Each row is a point on a landscape with many valleys, with its height.
From any point a ball rolls to the lowest of the 3 points nearest to it. It stops when none of these is lower. Distance is the straight distance between rows; heights are no part of it.
Gom: -1,-3,-6,-13,3,-5,-1,6,2,0,-3,15,5,-11,-3,0,0,-1,-16,-4,10,-9,8,4,-16,-13,-7,1  h=608
Silu: -6,10,2,2,-17,-5,-6,3,10,2,-8,-1,10,10,-3,1,-24,-5,3,-4,-10,8,-19,-5,21,4,-7,-3  h=204
Pizuk: 0,21,7,5,9,-8,-6,0,15,-4,0,4,9,1,-6,0,4,-20,14,9,4,20,-21,-15,5,1,15,0  h=168
radu: -7,-1,-1,-4,-7,11,4,7,6,5,-1,7,14,-3,-12,12,-8,8,-15,-13,-15,2,-11,-2,0,-6,-3,1  h=759
pulu: 4,-2,11,9,-11,1,-8,19,-17,5,0,-12,1,2,-6,-8,1,17,-18,1,10,-9,21,-6,-9,-9,-6,18  h=407
kasur: -9,12,-4,7,3,-5,0,-7,3,0,-8,-3,2,4,-3,15,-10,-12,0,3,-15,-2,-19,-8,-1,9,-11,-2  h=108
rivi: -15,4,4,3,-2,-8,2,6,1,3,-16,-5,13,2,-6,7,-18,-10,-4,-9,-10,6,-20,2,-7,0,-7,-10  h=644
vara: 5,1,-1,11,6,-11,4,11,-15,-2,-14,1,-3,5,-4,-4,-6,4,-26,1,14,-7,15,-8,-13,-6,-6,7  h=229
furig: -1,11,-3,0,-5,-3,-7,14,-8,11,-1,1,3,-7,6,-3,10,-7,-3,-20,6,-18,15,5,-26,-18,-6,15  h=559
muvil: 0,3,4,-1,-14,1,10,-4,8,5,3,10,5,0,-25,1,-5,18,-11,4,6,-4,-4,-10,20,-1,-1,3  h=524
Zusif: -7,4,3,5,16,-3,-1,-9,-7,3,1,-4,-3,2,6,3,0,-13,5,6,-15,2,-12,-3,-4,10,-3,3  h=321
Kevo: -5,9,-4,-8,9,7,-4,-7,16,-10,11,1,4,-7,-4,1,14,-12,18,0,-12,3,-12,2,1,5,10,3  h=311
vur: 2,9,5,10,11,-12,-13,4,-14,7,2,-2,1,-2,10,-1,-1,-5,-6,-5,9,-10,15,-5,-20,-5,0,14  h=430
buzev: 1,-5,-13,-2,5,15,-16,2,22,-13,14,-6,-4,-18,7,-8,24,-12,22,-8,-7,-1,-3,7,-2,3,19,0  h=382
ledod: 5,13,8,-10,-28,5,15,9,12,5,-5,5,13,9,-27,1,-13,9,5,1,6,5,-13,-10,26,-4,0,-1  h=496
gumom: 13,3,-14,17,2,-16,-9,8,-17,1,-8,-15,-7,8,14,-10,-7,-7,-8,3,13,-3,15,-2,4,4,-6,5  h=583
Kub: -5,-5,0,-2,11,-3,-16,-5,2,10,7,2,-6,-6,1,-5,5,-6,1,-5,7,-5,6,3,-10,-6,0,4  h=198
fibes: -4,1,4,7,5,3,14,-1,-17,3,-10,1,-4,6,6,16,-1,-6,3,6,-7,4,-12,0,-8,15,2,-6  h=606
givo: 7,13,-8,-7,-7,2,-5,7,23,-31,-6,6,-2,-7,3,-4,31,-16,27,6,-4,-6,9,-1,-6,-3,8,-9  h=489
Ruzel: 0,-6,5,5,-8,-10,11,-6,-10,-4,-19,10,-13,16,-15,9,-5,6,-29,14,0,2,-5,-12,12,12,-15,-6  h=133
tiz: -6,-5,6,-1,-16,0,7,-4,-3,14,-2,-2,-17,1,-11,-3,0,13,-22,-3,2,-10,-1,-8,9,10,-16,-3  h=416
Sipe: -4,5,-9,5,11,-8,-4,-13,2,7,4,10,-4,6,-10,5,0,-2,-1,10,-3,-3,-10,-3,0,0,-1,8  h=636
fev: 6,12,1,-6,1,5,-2,-1,18,-9,-5,12,14,-7,-11,10,2,-13,18,6,0,10,-8,-6,1,-6,8,-2  h=345
papub: 10,-5,-1,-12,1,5,8,-6,0,0,-3,-3,0,-16,9,3,8,4,-14,-10,0,-5,12,7,-21,-12,-6,-5  h=552
Mafo: 11,-8,-18,11,7,-14,9,-6,-15,1,0,-3,-29,11,22,-9,-10,-11,8,14,3,14,-2,1,1,14,4,-5  h=547
tifug: 4,-2,-3,12,-13,-5,3,0,-15,2,-12,-3,-22,9,1,6,-8,12,-23,10,8,-1,1,-11,16,8,-15,-9  h=452
mabat: 2,-7,2,-9,-13,12,-1,12,9,-13,-3,15,16,-5,-23,-1,7,22,17,14,10,-11,20,8,10,-5,-5,-2  h=237
dugu: -3,13,1,-5,-9,-10,0,0,16,-3,-3,-1,18,14,-11,1,-15,-3,2,-2,-8,10,-16,-6,22,4,3,-2  h=346
Zavo: 5,8,6,-3,0,-12,-31,6,-5,-3,4,4,-16,-11,14,-9,18,-10,13,-9,9,-8,6,-1,-32,-9,11,13  h=205
rabu: -6,-3,6,3,10,6,10,-10,-7,-7,0,-1,4,-7,-3,13,2,-8,-4,-1,-14,-1,-7,0,-4,7,-1,1  h=422
Vage: -6,8,-3,3,9,-5,-4,-5,4,3,-7,9,-1,7,-8,16,-10,2,-13,0,-3,-3,-14,-3,3,10,-6,2  h=622
feva: 0,-2,-1,-13,-3,12,0,-5,17,-12,-4,9,1,-14,6,10,14,-7,12,-8,-18,-4,-8,3,-10,-8,11,-3  h=417
fuzam: -11,12,7,-2,6,-8,-2,-5,12,-4,-6,2,7,-7,1,4,-15,-10,14,-14,-7,10,-24,-6,-4,-3,5,-3  h=731
taru: 0,4,-7,-13,3,-5,-11,2,8,6,9,13,4,-10,-3,-3,12,-12,10,1,17,-7,9,1,-6,-9,1,0  h=294
Bomog: -11,-2,-2,-2,-11,15,-6,11,16,-13,-5,-6,20,6,-4,5,-7,10,18,-7,-10,3,-13,12,16,10,8,1  h=427
momur: -15,2,8,-3,-27,15,10,10,1,7,-14,-4,3,4,-16,-8,-14,4,-10,-12,-6,-2,-25,-5,17,7,-7,-5  h=114
lin: -3,5,4,-2,-30,10,10,6,10,6,-7,-4,-7,6,-5,-2,-13,7,-5,-1,-6,0,-21,-5,25,6,-13,-6  h=390
tipef: -6,5,4,-8,1,6,1,10,18,-6,-9,2,17,-2,-5,7,-11,1,5,-14,-8,8,-15,7,2,-8,-5,-7  h=645
Zomut: 11,3,-9,6,6,1,10,-20,-10,4,3,-1,-21,8,14,1,-4,-17,9,22,-6,10,-11,-1,9,18,-1,0  h=579
Kagi: 13,-1,9,-4,-6,-2,1,7,-2,-4,-1,-9,-13,-6,24,-4,13,-7,-3,-8,1,-12,18,-1,-30,-17,11,4  h=335
fud: 14,0,9,-3,8,-2,6,-8,-11,-4,-3,4,-15,-10,11,2,7,-2,6,1,-1,3,8,4,-32,-5,3,-1  h=362
Bab: -13,8,-3,5,-10,6,-9,-5,1,3,7,-5,-3,4,-6,2,-16,-9,6,6,-9,0,-13,5,15,11,-1,3  h=179
Zupa: 1,4,8,7,11,-17,-13,4,-19,3,-8,6,-11,-2,15,4,14,-6,12,-3,10,-5,2,-1,-31,-11,7,11  h=300
zini: -1,-13,-3,2,14,-6,14,-4,-15,12,8,-12,-11,13,18,-10,-6,-4,6,0,-1,12,-1,3,-9,10,16,1  h=476
mut: -12,2,-4,-3,15,1,-17,-3,7,2,16,-4,3,-5,0,-11,14,-11,11,-3,7,-5,5,2,-3,5,3,7  h=247
kedi: 4,-6,1,9,12,-4,10,-2,-9,0,2,-2,0,9,11,-1,3,0,2,4,0,7,10,1,-12,-1,6,1  h=377
Tiri: 5,4,-3,-7,-3,14,-15,4,20,-23,0,5,5,-12,1,-2,23,-21,32,5,-3,10,-4,-3,-2,-2,20,-2  h=433
Tatuv: 5,-9,-7,-16,-10,12,-5,4,15,-6,9,9,15,-9,-9,7,3,11,8,-7,1,-6,13,9,10,-9,6,-7  h=387
voduf: -15,-2,6,6,1,19,10,-1,-11,-2,11,-7,7,0,1,-2,-7,11,-9,0,-7,1,-4,-1,14,10,-3,-5  h=344
malir: 5,0,3,-2,7,2,-11,9,-7,4,6,-10,5,-11,13,-5,7,5,-5,-13,6,-9,21,8,-14,-15,-1,9  h=527
vik: 8,-10,-19,-18,-9,7,8,8,17,-7,-3,17,14,-9,-10,1,9,1,3,-5,1,-11,20,9,2,-15,-1,-11  h=474
nul: -2,12,2,13,-9,3,-3,2,1,1,-4,-23,1,12,5,-4,-20,-24,17,0,-6,8,-19,8,8,7,-13,-9  h=634
vikul: 5,-12,-10,8,13,-4,15,-4,-12,2,-3,1,-11,14,6,-3,-11,-7,-7,6,4,10,2,-2,-2,8,9,-5  h=431
fof: 6,5,-14,10,14,-21,-12,-12,4,10,7,1,-9,4,3,-11,0,-14,2,13,1,-8,-6,1,8,7,-8,3  h=296
dur: -3,-11,9,-9,-11,7,10,9,12,9,3,8,1,-2,-21,-9,3,26,-1,-6,11,-8,2,-5,17,1,1,-3  h=363
Ragem: 4,1,12,3,20,-11,5,-12,-17,1,-4,9,-18,2,5,17,5,-2,12,17,-12,-3,-14,-4,-14,4,6,-4  h=458
nibe: 7,1,-6,-15,-10,13,8,3,21,-11,-10,12,22,-8,-11,18,-1,5,-6,-14,-11,-4,-4,-1,5,-11,-4,-2  h=618
geg: -3,9,5,-5,-5,-1,12,3,18,0,-13,14,16,5,-17,15,-19,4,-4,-12,1,12,-12,-1,6,-11,-2,-8  h=878
dasov: 0,6,1,-9,7,0,-3,-10,9,-6,-1,7,-1,-9,-2,9,3,-4,13,6,-1,-2,-13,-9,-14,-2,8,-2  h=376
Dofat: 10,-7,0,7,-3,-3,9,7,-22,1,-6,-6,-1,10,0,-2,-5,12,-20,-2,15,8,12,-7,3,1,-4,6  h=304
Ter: -1,6,-5,-4,2,-11,-23,5,4,-2,10,2,-3,-7,12,-14,24,-13,19,-7,14,-4,10,9,-14,-9,11,-4  h=283
Moval: -7,-5,5,0,-2,10,9,-3,-1,-10,0,1,5,-12,-5,15,0,4,-18,-4,-7,5,5,7,-11,-7,-6,-6  h=516
kidiz: 9,-7,-9,7,5,-11,15,0,-16,4,-8,-1,-9,17,0,0,-8,2,-21,11,8,4,6,-9,11,5,-9,-4  h=485
gaz: 3,-11,-5,-15,-15,18,-4,11,13,-6,0,8,8,-6,-3,7,8,11,-7,-11,-13,-13,7,13,5,-7,-7,-10  h=450
fepo: 7,-13,2,-7,-5,3,14,8,-8,0,3,-8,7,-6,3,-2,3,13,-25,-5,9,5,23,2,-3,-5,0,-2  h=475
dide: -2,-2,-6,-11,1,-5,-5,10,0,2,0,4,9,-13,11,-2,6,2,-7,-15,6,-6,22,2,-8,-19,-3,1  h=582
voze: 3,3,2,1,-19,4,6,-6,9,1,5,-4,6,8,-19,-5,-7,8,8,8,-1,1,-9,-11,27,1,1,2  h=315
zabo: 3,-5,12,3,10,8,1,-4,-6,9,5,-8,6,5,6,-15,4,9,-14,-9,5,0,9,2,-1,-5,-2,3  h=459
pem: -4,-1,10,-1,-26,9,11,2,-15,-4,-14,-9,-7,6,0,10,-15,-2,-19,5,-6,2,-11,1,8,14,-14,-1  h=209
nuzo: 10,-2,-5,15,5,-15,-5,-4,-1,13,5,-8,-13,14,9,-12,-12,2,-8,9,-1,-2,4,-2,9,2,-10,-3  h=562
gufed: -7,11,-8,2,8,-1,-9,-1,17,-7,18,0,6,-9,-5,-12,21,-19,21,9,11,5,-1,-5,10,0,14,1  h=468
nal: -13,8,7,3,-8,12,4,1,-4,3,0,-14,7,8,-3,5,-7,-3,-3,0,-14,0,-13,5,12,17,-18,-5  h=270
rigu: -10,11,3,0,-15,7,4,2,3,9,-3,1,1,5,-8,-12,-17,2,7,0,-11,0,-15,-3,24,3,-4,-2  h=152
sopi: 0,-12,9,-2,-21,11,10,7,11,-4,-3,4,16,-5,-21,-10,12,27,24,12,10,-6,15,2,24,0,-5,6  h=141
vize: 3,-2,2,6,19,-17,0,-14,-18,6,-4,-3,-18,8,15,3,8,-9,11,17,1,-1,-4,-1,-5,11,-5,2  h=593
nurar: -9,-4,-11,7,5,14,-9,7,15,-13,17,-6,6,-12,2,-3,10,-11,25,-10,-15,9,-12,4,7,10,18,1  h=350
dob: -7,3,3,-9,-6,12,4,-1,6,2,7,10,11,0,-19,3,-2,9,-11,-4,-3,-3,-4,0,8,-4,-1,1  h=490
sep: 15,0,-14,13,9,-11,-6,-11,-13,9,4,-13,-11,11,19,-15,-5,-9,5,16,5,0,2,-2,-1,7,1,6  h=465
vomev: 5,11,1,-5,-7,9,-4,1,21,-6,-8,3,24,1,-11,7,-4,3,13,-4,-3,8,-4,0,8,-8,7,4  h=477
nid: -8,-1,10,0,7,-5,-17,-15,8,-2,11,4,-11,-10,8,-2,11,-9,8,4,-4,-3,-4,2,-19,-2,8,1  h=271
dat: -5,-13,-1,0,3,14,0,-1,9,0,6,-2,8,-13,0,-1,6,25,-5,-14,-3,-4,9,14,10,-2,-5,-5  h=356
silim: -13,-17,13,-6,-15,14,2,6,-2,1,-2,0,4,1,-4,9,1,20,-16,-16,-9,-2,-8,5,9,6,-11,-5  h=129
Kot: 7,-5,5,1,15,-17,10,-8,-23,1,-6,4,-19,13,14,0,11,-4,14,3,9,3,6,-1,-10,-2,14,-2  h=705
nutal: 0,9,-2,-9,-4,-15,-21,1,11,-1,8,14,-8,-8,2,-10,21,-19,16,-4,10,-5,9,3,-19,-17,10,-3  h=339
Rilor: 12,-11,-1,-6,-6,3,13,11,-4,-1,-12,-3,6,-12,7,4,5,2,-27,-16,8,0,25,-4,-21,-16,5,-2  h=517
sol: 4,23,2,0,2,-6,-4,-4,11,-8,-6,9,20,13,-15,4,-7,-10,12,18,-3,11,-13,-9,13,-3,-2,0  h=398
Beva: 2,-18,5,5,-8,7,9,12,-12,1,-2,-9,1,8,9,-5,-8,11,-23,-2,12,11,16,-5,7,8,4,5  h=410
dako: 6,3,1,-1,15,-14,-5,-14,0,4,-2,7,-8,-9,6,6,7,-2,-2,1,7,-7,4,2,-25,-8,0,-4  h=435
kolun: 5,-4,5,-6,1,0,-17,0,5,-6,4,-5,-14,-15,11,-11,19,-5,13,-8,-5,-3,11,4,-22,-14,0,-2  h=322
ver: -2,2,-2,11,-8,2,6,-5,-11,6,-4,-4,-11,9,3,-1,-16,-3,-6,14,-13,5,-10,4,6,18,-15,-9  h=648
Toba: -4,-7,5,1,-1,8,5,-4,-5,5,-1,-3,0,4,-8,7,-7,7,-18,-4,-6,-4,-13,-1,6,8,-7,1  h=506
bemo: 9,9,-13,-14,-6,4,1,-3,19,-15,0,11,14,-8,-4,1,15,-14,16,-1,-7,-6,2,2,-4,-11,11,-5  h=461
zuzen: -4,5,1,-4,-7,14,-8,-1,15,-7,6,2,14,-1,-14,-3,5,6,18,7,1,2,2,6,15,0,5,2  h=378
bivug: -3,-2,9,6,12,-2,-15,-9,-4,9,7,-5,-9,-4,15,-12,12,-5,8,-1,1,0,5,3,-19,-3,1,8  h=240
setuz: 2,-2,6,8,-1,-10,3,4,-10,8,-6,-2,-5,8,-12,-9,-1,14,-28,2,14,-4,9,-6,1,-1,-11,5  h=115
Nav: -6,1,2,1,4,-4,-8,7,4,4,10,-2,8,-5,-8,-14,-3,9,-7,-4,5,-7,15,0,8,-1,-6,1  h=389
rak: 10,-4,11,-4,4,-1,-12,1,-2,-5,6,-10,-13,-7,22,-9,10,-5,13,-3,-2,0,12,8,-35,-15,16,-2  h=298
mis: 2,-4,6,4,-3,-3,-3,4,-9,12,4,-5,-4,5,-6,-14,-5,18,-23,2,8,-8,10,-1,2,3,-13,9  h=111
fube: 3,8,2,16,4,-1,-12,12,-16,6,7,-16,3,5,3,-12,-5,10,-13,8,8,-16,17,1,-5,-4,-6,27  h=500
gal: 7,-3,-6,-3,-8,8,13,-1,-15,-3,2,-4,-5,18,8,1,-9,3,-12,7,2,11,-2,4,9,14,-4,1  h=596
neneb: -4,-9,8,0,4,9,3,-5,-7,2,10,-4,10,1,-2,2,1,6,-20,-7,-5,1,2,1,3,4,-5,-5  h=403
kis: -2,-1,11,6,19,-4,-12,-7,-9,3,16,-17,-8,2,21,-18,2,-8,9,-3,5,11,16,5,-13,6,13,1  h=266
zur: 0,16,4,9,8,2,-9,-4,16,-18,12,-3,16,-3,-7,2,6,-10,20,12,-4,9,-9,-3,25,3,9,4  h=508
kipim: 0,2,-6,9,13,-22,2,-6,-11,6,0,4,-5,8,6,-3,-7,-2,-7,10,-2,-1,1,-7,4,-1,-12,4  h=454
dod: -12,11,12,10,8,-7,-7,1,-5,1,-8,-10,-4,-7,10,5,-3,-20,20,7,-18,2,-24,-10,-7,11,0,-2  h=368
Sumin: -4,11,2,8,16,-12,-13,-6,3,5,6,11,-14,2,-3,6,5,-13,16,19,-1,0,-24,-8,-7,9,8,2  h=795
zava: -5,3,-7,-11,4,-1,1,0,16,1,10,11,10,-4,-9,5,2,4,0,-4,-4,2,0,6,9,-2,-1,0  h=415
Rop: 7,24,-1,7,-20,-10,-6,-1,12,0,0,2,1,10,-6,-6,-20,-10,12,7,-5,11,-17,-18,28,8,3,0  h=76
pilup: 14,-8,-11,14,-3,-2,4,7,-15,1,-2,-11,-8,16,5,-12,-8,8,-18,8,11,1,16,-8,9,10,-4,2  h=451
tur: 3,-9,-6,1,13,-6,29,-5,-27,3,-7,6,-13,4,8,8,-4,-1,-1,2,9,2,-15,-1,-1,6,19,-3  h=787
dozov: -1,6,0,-17,-9,4,3,4,13,0,-7,21,11,-4,-17,12,-8,6,-8,-1,2,-5,1,-2,5,-8,-3,2  h=611
Nev: -9,-4,-7,-5,13,7,-9,-4,9,-5,12,2,6,-2,0,-2,0,10,3,-7,-2,-8,7,7,10,-2,-6,-1  h=327
Puv: -2,-15,3,-9,3,5,2,8,7,8,4,2,12,-5,-4,-7,2,18,-15,-14,8,-4,13,9,-2,-13,-10,0  h=397
vos: -1,0,0,-3,-9,-2,-12,-2,0,10,5,2,-7,7,-8,-16,-7,4,-6,5,4,-4,-5,1,17,0,-3,1  h=59
kes: -19,-1,21,0,-13,1,13,7,-4,-1,-20,-3,5,3,-12,21,-11,1,-28,-14,-8,6,-15,-3,9,8,-11,-3  h=661
Midet: 7,2,-15,-13,-10,12,7,13,29,-13,-8,5,20,-11,-4,8,-2,10,15,-10,-6,7,-1,8,7,-8,5,1  h=456
rif: -7,-9,0,4,11,2,21,-10,-20,2,2,-6,-15,10,13,2,-5,-6,23,11,-5,5,-6,5,-6,9,19,-1  h=515
bor: 6,-15,-3,8,-23,0,14,5,-13,2,-14,-5,-15,12,3,-1,-2,14,-23,6,13,13,7,-7,17,13,-5,-8  h=624
Kal: 5,-9,7,1,10,-2,9,4,-12,-3,0,-13,4,-6,18,0,5,0,-9,-9,8,5,16,-1,-20,-8,8,-2  h=328
feza: -5,-8,9,1,-8,1,0,2,-4,10,2,-2,-7,5,-8,-11,-3,21,-17,-8,5,-3,12,-8,13,-1,-14,-2  h=251
fedol: 14,-3,-2,10,7,-1,5,1,-8,6,-2,-15,-1,14,19,-7,-9,-3,-7,5,5,8,14,0,-4,5,5,8  h=409
Puz: -3,0,-9,9,4,4,-10,2,11,-9,20,-2,11,-1,-7,-8,18,1,26,12,3,-1,7,7,16,7,7,1  h=419
von: -8,-1,-1,-6,6,6,-11,-11,9,-3,16,1,4,-17,4,-2,11,-6,11,-5,-5,-2,-4,6,0,-4,4,0  h=281
Gol: -7,6,-2,-4,-23,3,11,3,13,4,-8,6,10,9,-23,11,-18,12,-14,0,-1,0,-10,-11,15,2,-2,11  h=802
nat: -6,-4,-16,-2,-6,15,-5,9,22,-19,0,2,16,-8,-2,5,5,4,22,-6,-12,-2,3,18,1,4,3,-3  h=381
ruge: 0,-3,-6,7,-5,2,7,-4,-13,0,-10,3,-7,9,0,13,-16,-3,-18,7,-11,1,-11,-2,10,15,-11,1  h=665
Kurer: 2,0,1,6,12,-14,-7,-2,-9,4,-6,-1,-2,-12,0,7,5,9,-7,-7,20,-7,16,-2,-24,-8,-6,6  h=519
nifi: -6,12,-8,2,1,1,-8,1,15,-2,6,-6,5,-1,-2,-4,-7,-20,11,3,-10,10,-26,-6,18,3,4,-2  h=212
zeki: 7,-1,-3,-1,16,1,23,-4,-18,3,-5,2,-8,6,3,8,0,0,-9,9,2,8,1,-5,-11,6,1,1  h=551
viv: 14,-5,-4,-14,-2,-1,3,0,-2,-5,0,1,-2,-12,9,8,14,6,-20,-7,1,-1,15,6,-13,-15,-14,-8  h=578
Nizom: 16,-3,-16,12,8,-18,10,-2,-19,2,-11,6,-15,20,7,4,-7,-4,-11,4,15,7,11,-10,13,-2,-5,0  h=211
nare: -1,-16,-6,3,14,-6,29,5,-28,-4,-9,4,-6,7,3,17,-12,-1,-16,3,6,11,-6,-6,4,-1,7,-1  h=917
kan: -4,-14,4,-5,-24,25,16,15,16,2,-8,1,14,-1,-15,3,8,26,11,-10,-6,-7,-4,4,18,14,2,5  h=199
nilom: 20,0,-15,12,7,-16,13,-1,-20,1,-3,-5,-22,17,15,1,-10,0,0,9,6,4,4,-8,5,-1,-8,-6  h=207
voma: -8,6,-5,3,-4,-3,-10,-6,14,8,12,3,-6,5,-5,-6,-10,-7,5,15,-5,2,-9,-3,23,10,-1,-5  h=105
Leg: -5,3,-2,2,4,3,0,2,17,-13,3,-1,26,-2,-7,-2,-2,-2,20,-3,-2,9,-2,6,10,-7,8,2  h=437
somu: 3,3,-1,1,22,-18,-4,-12,-3,14,0,8,-16,2,-4,5,14,-7,8,9,2,-6,-15,-3,-15,-1,0,1  h=749
Lagu: 3,0,8,12,18,-15,-6,-8,-16,1,4,-5,-12,8,14,-13,9,-13,11,6,7,-5,9,3,-17,3,6,17  h=280
veper: -3,2,13,2,9,1,-8,-11,0,4,8,-4,-10,-5,13,8,11,-15,18,2,-15,-1,-16,-8,-20,-1,14,-6  h=302
Dovel: -6,5,-4,8,9,-8,-17,-11,5,6,15,-2,-5,3,1,-18,0,-2,5,6,-5,-4,-1,2,12,3,-2,7  h=214
resu: -5,-1,-2,-6,-6,-3,-13,20,-4,9,-3,2,4,-9,-14,-8,0,15,-24,-21,11,-13,16,8,-8,-13,-7,7  h=457
rut: 7,-3,-8,4,-23,1,4,-4,1,13,-7,2,-21,7,-5,0,-13,8,-16,11,0,-6,-4,-5,13,10,-12,-12  h=654
moro: 3,-15,-2,-3,7,3,19,-1,-16,0,-3,1,-2,-1,2,8,-5,13,-28,4,8,10,11,4,-5,3,4,-4  h=546
zegu: -11,-4,0,0,15,-6,-9,-13,-7,11,11,-8,-9,2,2,-5,0,-7,8,9,1,-6,-5,2,-6,3,4,0  h=260
Mefad: -1,4,6,-4,5,6,0,-7,-1,-5,-11,3,-6,-15,1,17,7,-6,8,-2,-19,-2,-14,2,-18,0,4,-3  h=383
luf: 11,-3,7,1,11,2,-2,-5,-3,6,9,-17,-1,-2,24,-9,7,-5,10,-8,10,3,12,6,-21,-12,20,2  h=282
Gam: 4,1,7,7,3,-8,-6,12,-13,8,-4,-8,-1,1,-1,-5,-6,8,-16,-9,15,-10,14,0,-4,-7,-4,9  h=301
sosif: -2,-6,1,-9,-10,0,-6,13,5,5,2,9,7,-3,-22,-14,-2,19,-3,-7,10,-4,12,7,16,-17,-3,0  h=438
nin: -2,-1,6,-6,12,3,4,-16,-1,-3,-1,1,-13,-4,6,8,7,-3,10,7,-9,2,-3,2,-23,2,6,-2  h=316
Binis: 0,2,2,7,0,1,10,-7,-14,-7,1,-13,-6,5,14,6,-13,-21,6,13,-12,3,-11,5,7,15,-4,-2  h=612
mikav: -7,-1,1,-2,9,9,-5,-4,5,-1,17,-3,2,-12,9,0,6,0,9,-9,-12,-1,2,8,1,4,-3,-8  h=299
sizu: -8,7,-2,-10,4,-1,2,0,5,-2,-13,5,5,-14,1,9,-5,-9,4,-16,-15,2,-20,1,-19,-6,3,-2  h=566
dule: 6,-6,-9,4,8,-5,8,-10,-17,1,3,-1,-18,13,10,7,-7,-2,-1,13,1,4,-9,1,3,13,-7,-3  h=512
tufed: -4,9,7,-10,0,-1,-12,-2,19,-15,-6,1,1,-14,2,0,5,-10,26,-7,-11,4,-18,-2,-9,-4,10,-2  h=358
fol: -7,-9,0,-9,-6,15,3,3,8,1,7,2,9,3,-16,6,-4,17,-4,-9,-1,-5,-4,5,22,8,-3,-1  h=267
vum: -5,-18,5,-1,-25,9,19,-5,-20,4,-2,-6,-5,8,6,1,-6,13,-19,2,5,7,4,-1,11,13,-5,-12  h=700
Gobol: -1,-5,-15,-13,-3,8,-5,3,19,-11,4,6,19,-6,-6,0,4,7,17,4,5,-1,12,10,7,-3,4,0  h=342
vosip: 8,3,7,1,3,-13,-12,7,-9,2,-3,1,-15,-4,16,-5,7,-6,17,-2,9,-8,17,5,-39,-11,7,2  h=286
vog: 5,8,-7,-7,-5,-2,-8,5,10,-12,2,14,11,-6,-2,0,24,-9,21,7,9,-5,20,9,1,-11,-2,-3  h=392
tez: -1,-9,-4,-11,-6,16,1,3,6,-5,-4,7,15,-13,-5,10,-3,11,-18,-13,-8,-4,9,5,-8,-4,-8,-9  h=523
dirig: 0,7,2,5,7,-3,-21,7,-9,10,10,-7,4,-4,13,-12,9,-4,4,-10,10,-14,15,5,-14,-13,3,14  h=491
Teb: -3,-7,9,0,1,2,7,-8,-7,0,0,6,1,4,-10,7,-6,11,-30,-2,7,4,8,-7,-5,0,-2,1  h=493

Call two points neighbours if one is among the 3 nearest of the other. Go from one point of each pair to the other, from neighbour to neighbour, staying as low as possible. Name the highest point that can't be avoided.
vos and tifug -> kidiz
kasur and Pizuk -> Zusif
Pizuk and Rop -> nifi

Where does a ball stop that starts at each point below?
fepo -> mis
feva -> Kub
malir -> mis
furig -> mis
Moval -> vos
Toba -> vos
dozov -> Kub
fuzam -> Kub
